Each scene shows the same named points in several views. A view is turned or mirrored, shifted and resized as a whole, has a little noise and may leave points out.
In the rows, zero is written as 128.

Scene 1
View 1
J_836: [ 86 153 124 164 142 120 113 103 120 169 124  95 141 116 143 139 161 120
 177 172 110 123 144 104]
J_440: [119 147 117 149 163 144 103 111 115 138 125 133 100 143 136 126 144 130
 148 139 111 150 147 108]
J_4: [116 180 111 146 151 127 112 112 158 150 119 108 101 116 145 128 158 119
 123 139  99 113 170 116]
J_214: [103 149 169 125 164 145 125 119 119 141 115 138 109 139 138 137 149 124
 138 163 136 140 136 128]
J_536: [104 186 132 145 127 121 124 145 129 157 101 136  92 124 149 132 178 101
 107 171 129 121 170 140]
J_154: [ 82 158 138 150 164 129 123  80 157 163 131  71 153 104 147 141 149 130
 181 158  97 102 139  97]
J_227: [133 173 126 137 139 138 108 153 112 129 104 168  62 151 138 124 166 112
  87 144 134 147 167 135]
J_162: [108 145 167 122 178 153 123 107 132 135 124 134 109 142 141 134 137 134
 140 150 130 144 133 119]
J_709: [132 183 150 116 167 146 120 131 156 127 111 148  70 134 143 128 150 120
  85 133 125 126 166 137]
J_437: [128 192 105 142 154 132 108 123 166 138 112 119  80 118 146 122 160 115
 104 129 101 114 183 124]
J_268: [101 160 156 129 166 142 127 106 142 144 119 114 117 126 145 136 149 127
 142 155 121 124 141 119]
J_75: [130 150 111 152 150 140  96 129 100 132 121 154  82 152 136 123 151 121
 128 139 120 161 155 117]
J_781: [112 178 177 114 160 144 137 132 141 136 102 149  89 133 145 137 156 118
  97 158 146 124 150 146]
J_542: [123 126  97 174 141 137  90 130  65 144 127 151  98 163 130 124 151 121
 154 151 121 174 145 106]
J_320: [131 173 102 146 160 138 102 117 148 136 123 126  86 131 140 122 149 121
 116 126  99 127 171 113]
J_118: [ 81 159 207 101 190 153 152  84 178 147 121  95 142 111 148 148 136 137
 151 160 128 102 121 124]
J_452: [119 110 167 127 181 168 110 112  80 124 131 162 109 173 129 138 126 140
 158 147 146 181 106 115]
J_429: [109 191 174 110 163 143 139 125 174 138 102 132  91 118 149 134 160 117
  90 150 134 106 161 142]
J_498: [115 155 106 161 142 132 101 122 101 151 123 133 104 138 134 130 159 115
 144 152 113 145 155 111]
J_474: [108 154 125 151 149 135 113 113 121 148 124 119 111 130 139 132 155 120
 147 156 112 134 149 109]
J_648: [110  98 108 170 167 147  87  98  64 142 148 125 130 168 128 132 127 135
 201 146 111 180 115  85]
View 2
J_536: [175 157 137 134 165  91 101 162 119 105 104 211 145 147  75  32 127 129
 104 101  87  80  40 113]
J_542: [177 137  97  37  94 114  79 164 105 145 122 213 179 123 141  94 128 133
 148  83 137 143 146 150]
J_836: [214 128 113 113 142  68  85 133 153  95 131 197 164 140 193  63 132 157
 119  66 128 120  78 140]
J_227: [140 155 119  96 113 127  96 164  79 153  85 193 136 117  63  60 122 107
 126 113  87 104 110 127]
J_440: [172 134  97 100 105 103  89 136 114 140 111 167 141 107 159  83 119 129
 134  81 116 129 128 145]
J_268: [177 129 111 138 123  97  95 124 129  94 118 145 124 115 156  70 112 141
 121  85 112 117  67 146]
J_709: [141 146 113 151 118 118 101 138  94 139  83 135  97  98  91  54 111 109
 112 107  74 100  85 134]
J_437: [165 147 113 156 136  85  96 137 123 172  79 177 105 103 139  29 137 111
 100  94  70  85 116 112]
J_214: [163 133 110 118 119 114  99 133 109  78 121 148 135 119 123  89 102 142
 134  92 113 127  60 152]
J_781: [147 141 119 145 125 121 106 138  96  93 101 143 108 115  75  64 102 126
 123 111  84 105  47 140]
J_498: [183 140 106  88 117  96  88 152 122 141 114 204 158 125 148  65 131 132
 131  86 116 117 113 136]
J_162: [160 125 108 122 103 115  98 126 113  89 115 128 122 105 142  94 101 141
 132  89 113 137  74 160]
J_648: [191 113  78  33  75 106  76 138 124 117 144 178 179 117 213 126 112 157
 163  59 164 175 150 177]
J_4: [179 138 110 150 140  77  90 137 134 149  93 179 125 116 162  38 132 122
 107  86  85  94 101 123]
J_474: [184 133 108 104 121  89  88 140 127 123 113 182 146 122 158  65 125 142
 122  82 116 119  99 136]
J_320: [166 141 107 136 115  91  88 139 114 165  83 168 119  99 149  48 129 114
 112  91  89 105 124 128]
J_154: [210 121 109 155 142  64  86 115 161  91 124 153 133 122 211  53 119 157
 109  68 115 111  65 142]
J_118: [185 122 113 190 132  89 104  95 146  36 128  87 104 111 180  73  95 165
 115  83 109 119  11 161]
View 3
J_320: [158  94 153  99 131 205 113 124 140 132 183 149 118 115 120 160 127 159
 125  75 127 155  64 106]
J_440: [155 108 148 104 147 186 126 122 146 163 179 104 123 129 111 153 151 169
 103  94 132 150  79 122]
J_162: [151 129 152 106 151 156 135 117 145 178 158 125 158 137 121 151 149 143
 104 108  91 169  94 130]
J_474: [161 121 147 109 143 177 109 133 155 164 172 130 117 119 118 143 158 171
  83 105 135 157  88 116]
J_437: [169  94 155 102 129 201 100 128 147 119 189 185 111 106 130 161 122 152
 121  68 129 163  60  90]
J_542: [151 113 115 106 148 162 123 129 146 174 210  60 107 137  86 139 157 206
  84 111 141 116  65 119]
J_781: [163 132 145 103 158 133 114 122 150 161 186 193 164 126 125 143 123 140
 103  98  61 170  75  97]
J_498: [160 114 134 112 150 173 105 137 154 161 193 118 108 122 109 140 150 183
  88 103 138 144  76 111]
J_429: [167 126 158 102 147 154 104 129 151 140 176 225 160 113 140 151 120 125
 110  89  71 185  79  91]
J_536: [174 126 135 114 151 149  82 147 164 148 205 198 117 113 123 131 132 177
  81  92 114 159  69  81]
J_452: [134 130 133 103 160 133 164 100 132 206 177  54 172 156  96 151 155 160
  99 129  73 143  85 144]
J_4: [169 102 162 105 135 197  98 133 156 137 169 170 109 106 128 154 144 151
 105  79 140 165  80 104]
J_836: [173 131 159 119 152 179  92 147 172 177 147 131 104 112 130 125 182 171
  64 115 159 169 117 126]
J_709: [159 114 151  97 142 163 121 118 139 141 195 189 152 121 126 165 107 134
 131  79  73 163  59  93]
J_268: [164 126 161 108 151 171 118 126 155 169 148 154 142 121 133 151 151 142
  94 105 108 178 105 124]
J_648: [141 118 140 109 152 180 143 117 146 198 159   6 116 149  91 139 184 189
  80 129 157 135 102 160]
J_75: [150 101 128  96 144 169 125 119 134 146 215 121 130 132 101 155 119 173
 114  88 107 130  46  98]
View 4
J_214: [124 139  60 153 109 129 110  92 122 135 125 116 153 128 163 134 134 142
 110 114 119 162 153 121]
J_4: [141 176  89 190 112  96 150  99 131 158 166 123 160 134 162 153 143 155
 119  96 156 136 126 145]
J_437: [150 181 105 179  90  94 145 106 140 175 149 144 160 122 136 147 137 155
 104  75 154 136 132 135]
J_268: [129 150  61 156 119 114 128 100 124 144 136 119 151 141 168 141 131 135
 112 114 128 146 144 132]
J_118: [130 141   8 121 135 124 151 101 135 135 161 103 171 150 195 154 122 114
 120 133 116 126 145 125]
J_709: [152 156  94 156  62 119 119 104 149 171 123 142 178  99 123 131 136 155
  98  70 128 156 153 117]
J_498: [125 161 108 194 113 103 110  96 102 145 118 133 122 132 145 129 144 153
 107 102 146 167 134 136]
J_781: [142 142  67 145  78 135 118  91 142 147 137 118 185 109 147 138 140 150
 112  95 118 163 158 116]
J_227: [141 153 115 175  60 123  99  93 129 158 112 141 162  99 117 122 145 169
 104  81 132 181 153 120]
J_452: [109 122  67 143 123 126  79 102 101 129  62 135 115 135 151 107 116 123
  88 123 102 176 173 107]
J_429: [150 153  60 147  80 127 135  98 153 158 161 119 197 111 153 146 139 148
 117  88 127 144 149 121]
J_474: [127 157  92 184 121 105 119  96 109 142 130 125 133 139 157 138 136 146
 110 109 143 157 136 135]
J_320: [144 172 105 179  98  91 134 111 131 171 130 151 145 127 136 140 128 147
  94  85 149 140 138 131]
J_75: [127 154 113 185 100 111  97 100 110 156  95 145 131 120 129 119 133 155
  94  92 135 172 150 123]
J_542: [108 152 124 202 117 103  80  94  87 136  82 139  96 132 134 109 138 152
  92 107 139 185 144 130]
J_836: [116 162  81 194 144 104 128  88  96 126 150 108 126 151 181 145 142 147
 124 125 147 155 126 145]
J_648: [ 95 142  93 185 160  96  88 103  72 125  68 138  71 167 158 112 119 126
  87 134 134 168 148 126]
J_440: [125 158  97 178 116 100 114 105 110 154 109 142 122 137 149 127 126 141
  97 103 139 154 142 126]
J_154: [126 162  55 172 146  97 149  99 114 142 162 113 139 159 187 156 131 130
 117 125 144 132 130 143]
View 5
J_4: [125  54 125  97 102 190 115 121 136 124 111 112 137 158 149 142 109 156
 101 126 159 139 138 127]
J_162: [113  75 140 118 117 138 155 126 139 135 111 144 149 122 126  95 103  99
 105 127 153 138 128 116]
J_437: [129  48 111 102  99 202 123 123 153 142 114  97 128 168 149 158 129 152
 111 131 160 132 137 134]
J_320: [125  40 119 110 111 182 126 126 132 140 116  94 134 151 141 141 141 132
 112 138 159 131 128 135]
J_836: [116  82 168  80 103 159  85 134 108 102 111 148 162 137 160  99  75 160
  81 124 162 150 139 122]
J_474: [115  71 155  93 112 165 106 132 122 128 118 125 154 137 148 102 105 134
  98 139 160 141 136 124]
J_214: [111  91 146 102 106 142 149 139 150 141 112 150 147 133 131  84  88 104
 104 131 155 132 136 117]
J_75: [115  62 155  99 119 164 116 144 133 159 140  95 154 132 140  98 142 102
 113 170 161 115 129 141]
J_709: [120  62 105 112 102 174 175 131 177 163 111 116 121 156 122 130 124 112
 118 135 157 122 138 125]
J_268: [115  78 133 109 108 151 142 126 138 122 104 147 141 131 136 108  93 127
 101 118 154 148 135 113]
J_536: [119  93 138  70  89 193 124 153 180 155 122 118 136 168 150 112  84 145
  98 147 163 113 153 137]
J_154: [125  74 143 101 108 154 115 117 107  87  84 159 150 139 149 124  74 161
  87  97 154 165 137 112]
J_227: [117  71 135  92 102 185 144 152 179 182 140  91 131 152 137 105 134 103
 114 176 161  98 141 142]
J_118: [116  93 120 123 101 127 180 112 140  95  68 192 141 132 124 111  53 131
  91  76 150 169 135  86]
J_429: [123  86  91 103  87 189 192 135 208 152  91 140 105 177 127 141  79 137
 111 109 159 124 153 115]
J_440: [116  54 150 108 122 160 110 129 117 134 124 110 156 127 142 106 132 117
 108 148 161 138 124 131]
J_498: [116  68 158  88 115 169  94 139 123 139 134 108 158 135 151  98 119 129
 102 157 162 130 129 140]
J_452: [100  81 169 122 132 104 151 136 118 151 131 142 173  89 118  48 126  49
 113 157 153 129 113 117]
J_542: [109  64 178  92 126 158  86 150 115 166 163  89 171 116 150  70 151  91
 107 197 162 114 122 152]

Which points are out of place in each view (at most two, in the order of its rows)? Write - if all are in place.
view 1 | J_154
view 2 | J_536
view 3 | J_75
view 4 | J_4, J_709
view 5 | J_429, J_542

Scene 2
View 1
J_85: [139 153 139 151 121 142 142 112 159 142 140 162 124 133 152 152 128  81
 126 173 106 158 126 159]
J_590: [152 163 108 189 129 129 149 136 154 117 171 130 146 184 172 158  96  81
  94 112 137 111  95 118]
J_242: [122 148 130 156 121 143 138 122 154 140 147 137 120 143 162 158 117  89
 112 155 131 124 111 151]
J_399: [132 136 143 165 131 141 147 106 165 146 137 154 125 125 149 165 121  91
 126 164 120 143 107 160]
J_522: [150 145 145 166 129 137 152  98 171 145 138 175 134 121 139 169 119  82
 136 169  93 168 117 155]
J_500: [152 167 117 167 121 132 144 128 152 120 156 151 138 169 167 148 115  72
 111 147 114 142 118 138]
J_979: [109 144 113 178 125 138 130 146 138 120 165  92 120 186 188 153 100  87
  74 111 175  66  80 133]
J_29: [142 137 142 184 135 139 155 121 152 117 135 152 140 157 170 152 127  75
 110 156 146 128  87 168]
J_133: [144 173 122 147 114 141 135 125 150 127 151 159 125 155 166 137 129  72
 123 172 102 164 139 153]
J_353: [126 153 120 176 124 138 139 144 137 110 154 119 131 184 188 143 117  76
  87 135 164  99  91 147]
J_904: [140 157 121 160 122 135 140 118 160 143 159 145 128 145 155 166 104  89
 114 140 109 137 118 130]
J_284: [141 141 120 202 136 132 153 131 156 117 161 121 147 176 174 164  96  84
  88 112 157  94  71 128]
J_989: [134 157 121 162 122 138 139 123 155 139 156 142 129 150 157 156 107  85
 112 141 116 132 116 137]
J_718: [114 159 108 166 118 138 127 145 141 126 171  98 119 178 181 151 100  89
  83 116 154  85  99 127]
J_279: [190 207  89 175 112 124 144 144 146  96 180 164 159 207 178 132 111  54
 110 138  86 171 143 111]
J_561: [159 152 125 183 130 133 155 119 161 122 150 157 146 158 160 160 110  76
 112 144 120 141 102 141]
View 2
J_718: [154 119 112 106 130 127 160 163 113 138 139 126 117 125 108 126 132 128
 158 118 109 174 116 108]
J_522: [120  95 132 103 105 155 121 143 156 134 126  89 120  90 145 134 121 143
  99 113 123 135 133 153]
J_29: [123 122 104  98 117 135 130 154 137 130 133 113 121 102 132 150 120 136
 118 121 140 161 113 128]
J_500: [139 117 110 114 117 154 140 164 143 127 133 109 125 115 137 124 126 136
 112 114 117 149 116 125]
J_590: [148 125 115 108 130 132 147 166 136 116 152 113 129 126 128 119 135 121
 136 119 118 160 114 104]
J_85: [127 100 118 107 104 160 132 150 144 141 118 104 116  98 138 134 119 148
 105 115 118 144 125 147]
J_561: [132 116 119 106 120 143 130 159 149 120 141 101 129 109 140 128 129 130
 114 117 127 149 118 125]
J_279: [158 127 100 130 120 181 144 188 159 108 136 108 137 139 153  98 132 128
  94 109 100 137 103 109]
J_979: [150 129 108  99 134 111 159 162 108 138 146 131 119 125 102 138 131 126
 166 124 121 182 112 102]
J_399: [119  99 126 100 111 141 128 143 142 138 127 100 116  92 134 141 121 143
 115 118 127 149 129 146]
J_989: [134 105 119 105 113 146 138 153 137 137 128 107 118 104 131 133 125 139
 122 117 117 152 123 134]
J_904: [140  94 134 110 116 150 144 150 140 137 132  98 118 107 129 118 131 137
 126 114 103 146 134 140]
J_353: [141 131  97 104 126 131 150 168 121 135 135 128 121 122 116 139 125 131
 140 122 126 172 105 109]
J_284: [138 129 117  97 133 113 141 157 129 120 159 113 129 119 119 133 135 120
 145 123 133 169 115 103]
J_133: [136 106 106 117 105 172 141 165 144 139 112 110 117 109 140 126 120 147
 103 114 109 144 116 139]
View 3
J_561: [120 101 127 138 121 135 125 117 110 123 148 152 133 117 159 135 133 118
 142 116 148 139 145 122]
J_590: [135 100 117 139 127 139 130  98 125 113 134 150 119 105 152 124 137 110
 143 134 140 122 162 126]
J_399: [113 107 131 131 124 136 131 124 106 135 150 150 135 128 166 152 128 131
 142 112 144 137 133 123]
J_353: [147 107 120 140 126 141 144  98 117 114 132 146 109 101 147 136 130 128
 150 122 139 105 141 136]
J_979: [151 115 111 132 138 147 151  89 134 117 119 149 104  97 150 130 126 135
 152 138 129  95 151 143]
J_133: [129 106 134 146 113 135 135 116  95 131 153 137 126 134 152 170 143 107
 152 114 151 134 128 113]
J_242: [129 112 124 134 126 141 142 110 111 129 139 146 121 121 158 152 132 127
 150 124 142 122 137 128]
J_989: [121 110 127 133 125 138 138 116 110 132 142 146 127 126 161 156 133 123
 147 122 144 131 137 122]
J_85: [115 108 134 136 119 136 135 126  98 137 154 143 134 134 163 166 134 121
 148 112 148 139 127 117]
J_522: [100 107 135 129 122 135 127 134  99 141 156 148 145 136 171 159 133 122
 141 111 147 152 133 113]
J_279: [139  90 126 163 102 130 116 100 102 105 156 136 124 116 137 143 158  69
 145 123 162 141 156 102]
J_29: [127 104 130 137 122 137 135 120 106 122 144 152 126 112 158 134 122 138
 143 106 144 124 130 134]
J_500: [129 103 127 142 118 135 131 111 108 122 146 142 126 120 152 146 138 110
 147 121 148 132 142 117]
J_718: [146 115 113 133 134 146 148  87 130 123 122 146 106 106 150 142 134 121
 154 141 134 103 153 133]
J_284: [132 104 115 130 137 141 134 102 129 115 128 156 119  99 155 114 125 130
 141 129 136 116 159 138]
J_904: [115 109 125 130 126 139 133 112 115 135 142 147 129 127 162 154 138 114
 147 129 142 137 146 116]
View 4
J_500: [110 140 100 126 133 148 130 138 126 138 110 109 146 123 112 109 129 127
 138 126 111 111 136 129]
J_718: [100 142  90 159 117 159 153 144 114 153 127 124 119 101 105 122 108 133
 162 145 135 116 147 128]
J_353: [ 96 142  88 145 125 159 143 133 109 145 126 118 134 105 101 118 100 138
 148 147 120 108 162 129]
J_133: [104 141  97 112 147 153 127 128 149 130  99 104 143 120 127 109 143 132
 132 126 107 108 135 128]
J_284: [109 146 105 151 111 152 138 146  89 150 140 133 140 108  87 115 103 128
 149 128 121 114 155 128]
J_590: [116 143 103 151 113 147 138 149 100 151 122 117 140 123 101 116 110 121
 146 132 123 116 142 131]
J_85: [102 143 106 103 148 153 123 127 145 124 115 119 144 109 113 105 152 136
 134 110 102 114 134 121]
J_979: [ 93 147  91 166 111 163 157 141  99 153 147 140 119  86  87 121  91 142
 167 145 135 116 168 127]
J_399: [101 143 112 107 142 151 124 129 133 125 129 134 144  98 100 105 149 137
 138 104 103 116 139 119]
J_904: [110 141 109 127 130 147 133 142 131 136 119 122 137 111 112 110 142 127
 146 113 115 119 124 122]
J_279: [128 140  95 134 128 139 124 146 122 148  80  75 157 160 131 112 121 108
 124 140 114 103 122 139]
J_561: [112 143 110 123 129 145 125 138 114 136 121 120 153 120 103 109 129 124
 134 114 105 111 139 126]
J_989: [103 142 104 121 135 151 132 135 132 133 121 125 139 106 107 111 137 134
 142 117 111 115 138 125]
J_242: [ 97 141 101 122 137 155 137 132 135 133 123 129 132  99 108 110 136 140
 150 120 113 114 142 122]
J_29: [ 99 144 104 118 136 156 126 125 115 133 129 125 151 106  95 108 118 138
 134 120 101 108 163 123]
View 5
J_590: [145 137 137 116 106 108 114 140 136 117 119 136 123 118 113 106 139 124
 119 102 124 131 141 128]
J_133: [152 193 124 135 137 127 134 134 166 121 101 126 126 136 121  85 119 128
 124 117 116 124 156 119]
J_979: [161 145 127 112  77  99 110 123 112 115 135 142 136  92 115 119 121 159
 116  86 133 142 138 137]
J_242: [162 184 108 127 121 115 119 127 152 127 106 130 139 107 116  92 123 141
 130  93 133 131 152 115]
J_500: [150 171 126 127 127 122 127 136 155 120 108 127 124 131 117  92 128 125
 124 107 119 127 152 122]
J_522: [152 193  99 134 147 123 127 138 181 139  81 123 137 120 109  72 138 109
 144  99 136 114 154  97]
J_29: [146 181 122 125  99 106 132 127 157 127  93 142 134 104 115  86 120 127
 132 111 137 121 140 119]
J_561: [143 166 125 125 119 112 124 138 160 126  96 133 127 120 112  90 136 115
 130 107 129 121 143 115]
J_989: [158 180 111 128 127 120 120 133 155 131 103 128 136 115 114  90 129 132
 129  95 132 125 153 114]
J_353: [154 166 133 121  88 106 124 125 131 115 121 141 131 108 119 105 114 147
 115 104 125 134 141 136]
J_279: [137 151 155 130 147 135 134 152 156 105 119 120 103 172 125  96 133 112
 111 125  90 125 158 132]
J_718: [164 149 126 116  99 106 112 128 118 118 132 134 135 105 116 115 125 156
 115  85 124 142 148 136]
J_904: [157 167 110 127 138 120 117 138 153 128 107 122 133 122 112  94 138 127
 131  90 127 128 157 112]
J_284: [144 137 130 114  86  97 113 133 133 122 114 144 129  98 108 107 136 124
 125  98 137 129 135 128]
View 6
J_242: [104 120  90  98 124 112 111 137 107 110 138 140 108 134 143 103 157 142
 129 111 135 101 134 152]
J_561: [101 129  81 109 114  97  97 105 108 134 144 113 137 143 152 110 162 150
 141  91 124 119 123 152]
J_979: [140 118 105  67  98 195 110 113 127 109 126 145  97 160 109 112 124 173
 136 100 121 121 121 159]
J_353: [114 128 111  75 106 171 102 115 117 127 129 134 125 150 130 115 136 166
 132  90 134 119 133 152]
J_989: [103 123  85 102 119 105 105 129 106 115 145 130 119 134 147 104 160 141
 130 109 131 105 131 151]
J_399: [ 96 120  86 117 136  75 116 129 104 112 134 131 110 129 149  95 174 138
 139 104 128 100 128 151]
J_590: [124 130  88  88  93 148  94 103 113 128 145 120 134 157 136 116 136 157
 134 100 125 122 125 154]
J_85: [ 84 124  87 113 132  73 105 138  98 117 142 128 128 122 165 103 171 127
 129 108 141  97 137 147]
J_279: [ 99 148  69 101  66 116  58  99  99 162 177  88 199 144 182 134 136 125
 115 106 144 127 139 146]
J_29: [ 90 127 107  99 133 112 109 114 109 129 120 127 125 137 144 104 166 163
 143  77 131 117 128 152]
J_522: [ 86 121  70 127 135  45 108 127 100 118 143 117 122 125 166  98 183 132
 141 105 128 101 127 150]
J_904: [115 123  68 104 108  95 101 120 106 114 155 123 121 138 149 107 153 132
 133 118 128 107 128 151]

Which points are out of place in each view (at most two, in the order of its rows)? Write - if all are in place.
view 1 | J_989
view 2 | J_904
view 3 | J_399, J_242
view 4 | J_979
view 5 | J_133
view 6 | J_590
